Each scene shows the same named points in several views. A view is turned or mirrored, and shifted as a whole, has a little noise and may leave points out.

Scene 1
View 1
(55): [ 26  -6   5   4  -6  24 -17 -17 -14  20   5  -9  12  -9 -23  -6  -8  -7
  -8 -10]
(42): [ -3   9  13  23  -1 -16 -22 -11  -3  27  14  -3  23  11 -17   9   3   9
  -3 -12]
(17): [ -6  14  14  27  -3 -21 -31  -6   4  32  22  -2  25  12 -20   8  12   9
 -11 -13]
(161): [-15   9  13  35   6 -31 -46 -25  23  32  -3   2  32   8 -24  17  32  12
  -8 -15]
(35): [ -5   7  13  25  20  -7 -37 -31   2  38 -11  15  13   8 -22  13  18   5
 -11 -15]
(132): [  0  -7   4  54   4 -29  -5 -12  38  -4 -22 -11   6  -7 -10  -1  29  19
  -5  -1]
(146): [ -3  11  13  32  12 -11 -15  -8   0  28   4  10  -1   9 -16   5   4  11
 -11  -7]
(251): [ 12  -8   5  22  -8  -9  -3  -9   2  -1   1 -20  18  -3 -10   1   4   8
   2  -5]
(16): [ 23 -23   3   9 -11   4  20 -17 -11 -24  -6 -34  16 -10  -3  -6 -14   5
  16  -1]
(112): [  6 -11   8  28  27   6 -22 -43   8  24 -42  13  -2  -6 -17   5  18   3
  -7 -11]
(223): [ -3   8  13  28  15  -7 -38 -21   7  40  -3  15   9   5 -22   7  16   4
 -16 -11]
(189): [-10   7  21  28  29  -9  30 -11 -27   6  -8   9 -20  25   6   7 -31  18
  13   0]
(178): [  7  11  13  22  17  13 -15 -14 -12  37   2  19 -10   2 -20   0  -7   0
 -14  -8]
(3): [  1  -8   6  40   0 -23   9 -10  17 -11 -11 -17  10   0  -4  -2   8  20
   5   1]
(123): [  3   0   9  23  -3 -11 -22 -17   4  19   4  -9  20   1 -16   4  10   6
  -5 -10]
(264): [ -2  12  12  38  12 -10 -17  -7  10  29   0  14  -5   6 -16   1   9   9
 -16  -5]
(134): [  6   2  12  22  -6 -12  -4  -1  -4   9  18 -14  15   7 -11   0  -7  10
  -2  -7]
(250): [-18   0  15  42  27 -31  10 -28   3   1 -28   1  -1  19   3  16   2  25
  13  -4]
View 2
(55): [-19  32 -47 -26  22 -28   4  34   1   1  20  -7  10   5   8  13  20  22
 -13  25]
(250): [ 10  30  18  13  10 -15  -2  -7 -11 -33  -5 -21 -12   1  22  -5  -2   0
   6  -5]
(251): [  4  30 -24   4  15 -30  -8  22  -9  -7  12   7  -3   6   6   1  -2  10
 -15  15]
(178): [-25  35 -19 -20   8 -14  -2  14   4  -9   7 -24   7  12  19  21  10  23
   3  15]
(3): [  6  33  -8  19   6 -27  -8  18 -12 -12   3   3 -14   6  10  -3 -19   4
  -3  11]
(146): [-18  34  -3 -14   3 -14 -13   0   5  -7   8 -12  -5  14  16  17   6  25
  -9  11]
(123): [-10  32 -11 -16  10 -26  -5  11   0  -6  17   7  -8   2  10   4   9  20
 -20  16]
(132): [-13  34   9  15  -8 -29   1  10  -8 -12   0  16 -29   1  16  -7 -29  10
   5  21]
(16): [ 19  28 -50  17  30 -38  -1  47 -18 -15  11  -6  11   7  -2  -4  -2  -7
  -9  11]
(42): [ -5  31  -3 -19  10 -17 -17   1   6  -7  14   2  -5   8   9  13  16  25
 -28   8]
(223): [-31  35   5 -36   2 -15   0  -3  11  -8  13  -3 -12   1  20  14  18  33
  -8  19]
(264): [-25  38   2 -14  -2 -13 -11   1   6  -6   6 -13  -9  12  20  20  -1  28
  -3  15]
(134): [  3  33 -20  -1  13 -23 -20  17  -1  -2  12  -1  -1  15   3  16   2  16
 -25   9]
(35): [-28  31  10 -36   7 -17   5  -4   8 -16  13  -5 -13 -10  23   6  22  27
  -6  14]
(189): [ 10  31 -10  15  18  -5 -17   6  -8 -30  -5 -60  14  24  16  17   8   2
  11 -13]
View 3
(3): [  9  -8  21  -5  11  20  -3  17   2   3  20   6 -12  -3  14  -7  12  12
 -27  23]
(55): [  6 -20  -7  -3 -14 -15   4  31  15 -17  -5   1 -20 -18  11  15   9  -9
  14 -17]
(178): [ 22   8  -7 -15  -2 -17 -15  40  -1  -7  -9  14   4 -13  20  29  -1   1
  15  -1]
(112): [ 16  14  -1 -24 -18  -5 -14  40  13 -13 -26 -11  -7 -18  42  17  12  14
 -26  21]
(251): [  6 -21  13  -3   4   8   1  19  10  -6  15   5 -16  -4  11  -3  17   3
 -13   6]
(161): [  7  -7 -11 -17   9   0 -33  47  33 -15   3  17  28  14  29   9  39  16
 -42   0]
(250): [ 28  11  10 -13   8  18 -19  10  13  -4   9   9  -7  -7  33   1  20  17
 -28  43]
(35): [ 19   6 -13 -19  -4 -10 -29  44  25 -15 -12  10  16  -4  33  21  23  10
 -18   4]
(42): [ 17 -10  -7  -6  10  -4 -20  27  21 -11  14  23  10   3  14  10  22   5
  -5  -4]
(264): [ 12   7   1 -14  11  -2 -22  45  -3  -3   0  18  14  -1  19  19   5   6
 -11   3]
(189): [ 51  24  12  -5  14   6 -15  -2 -11   4  16  25 -11 -13  24  15  -5   3
  22  43]
(146): [ 19   3   0 -12  11  -4 -20  38   3  -4   5  19  10  -3  17  17   7   5
  -6   4]
(17): [ 12 -15  -9  -9  16  -7 -26  39  19  -9  15  28  20  11  11  12  24   5
 -12 -11]
(223): [ 12   2 -12 -20  -1 -13 -26  49  14 -12 -12  14  17  -1  28  22  17   7
 -15  -3]
(132): [ -3  -3  23 -17   9  25 -11  35   0   3   8  -1   3   3  21  -7  12  21
 -52  21]
(123): [  9 -17  -2  -7   3  -1 -12  29  18  -9   7  12   0  -2  15   6  22   5
 -12  -1]
View 4
(250): [ -6   5   8  19 -13  23  17   8 -25  27   6   8  -9 -12 -20  -1  26  12
 -10  20]
(264): [-11   8   4  10  17  15  16  -4   3 -15 -19  -9  -1  -2  -4   9  11  28
  -8  19]
(17): [  7  20   3   8  22   9  11  -9  13 -19 -15   1  20  18 -28  18  -3  17
  -6  26]
(123): [  4  22 -11  -6  12 -10   8  -1   3 -12 -11  -1  12  22 -24  11   2   2
  -1  16]
(251): [  3  15 -21  -6  -1 -14  14   9  -4  -5  -4  -4  -2  22 -18   3  15   1
   2  17]
(16): [ -1  18 -43 -27 -20 -26  10  17 -18   6   0   1 -21  29 -11  -3  15 -24
  11   7]
(134): [  7  17 -19  -7   2   4  17   1   3 -11  -8   0  -4  24 -18   4   1   4
  -2  20]
(3): [  2   6 -20   9 -12  -9  25  16  -7   6   4  -4 -10  10 -19   1  30   7
   1  24]
(161): [ -1  14  23  28  28  -6   7  -6   1  -7 -12  -1  38   0 -38  22  15  24
  -7  24]
(132): [ -4  -2  -7  27   0 -18  27  18  -2   0   1 -14   1  -4 -19   6  45  26
   0  28]
(189): [ -9  14  -6  -9 -21  48  17   3 -24  20  -2  15 -38  -1   5  -9  -1   5
 -15  13]
(178): [-23  13   1 -10  21  19   3 -10  -4 -17 -26  -5 -10   1  11   4  -7  15
  -9   5]
(223): [-17  13  15  11  29   7   2 -11   0 -15 -22  -7  19  -2  -9  14   4  22
  -8  12]
(42): [  2  20   2   1  15   9  12  -7   5  -9 -12   4  14  15 -23  12  -2  12
  -7  20]
(112): [-39   6   7   5  21 -21  -6   3 -25  -1 -25 -14  10 -17   4   9  24  10
   1  -5]
(55): [-17  22 -20 -27  18 -16  -2  -3  -3 -22 -25  -6   1  22   2   6  -5  -6
   4  -2]
View 5
(112): [-38  -3  -6 -19   4   5 -36  10  -1  11  -8  -8  27  19   4  16 -14 -32
   3  24]
(16): [-36   4  26 -35 -28   7  -5   5 -15 -16  30  38   0 -12   0   2  -1  15
  25  -6]
(134): [ -9  10   1 -14 -22   9   0   5  17  -5  17  23  -2  -3  -4   6   1  12
 -11   6]
(3): [-16   5  12 -35  -8  22  -1   6  14 -12  36  15   7   6  -6   5   9 -12
   6  12]
(17): [ -3   9 -18   3 -15  12   2  14  31   9   0  16   5  13  -8   0   0   3
 -37   8]
(264): [ -5   7 -17 -13  -8   4 -11   2  24   0   2 -10   9  11   2  15  -5  -8
 -20  27]
(35): [-12   0 -22  -3   2   2 -24   4  20  22 -16  -4  20  18   3  14 -13 -18
 -23  25]
(123): [-21   5  -6  -7 -17  12  -8  15  15   4   5  17   9  12  -8   1  -3  -2
 -15   6]
(189): [ 14   5  14 -41   5  -6 -17 -39   7  16  20  27  -1 -11  22  26  -6   1
  10  29]
(223): [-17   5 -21  -1  -7   5 -19  13  21  13 -14  -5  16  18  -1  10 -13 -13
 -27  20]
(132): [-23   4   1 -31   0  31  -4  20  22 -18  36  -8  17  23 -11   7   9 -33
  -1  20]
(251): [-24   6   8 -20 -20  13  -3  13   8 -12  21  23   4   1  -8   3   3   3
   0   2]
(146): [ -3   5 -14 -12 -10   4 -11   0  23   5   3   1   7   9   3  13  -3  -4
 -21  22]
(161): [-14   5 -21   4   1  26  -8  26  32  17  -2  10  20  31 -16  -6   2 -28
 -38  12]

Which points are out of place in each view (at most two, in the order of its rows)? Write - if all are in place.
view 1 -> -
view 2 -> (178)
view 3 -> (250)
view 4 -> (123), (112)
view 5 -> (35)
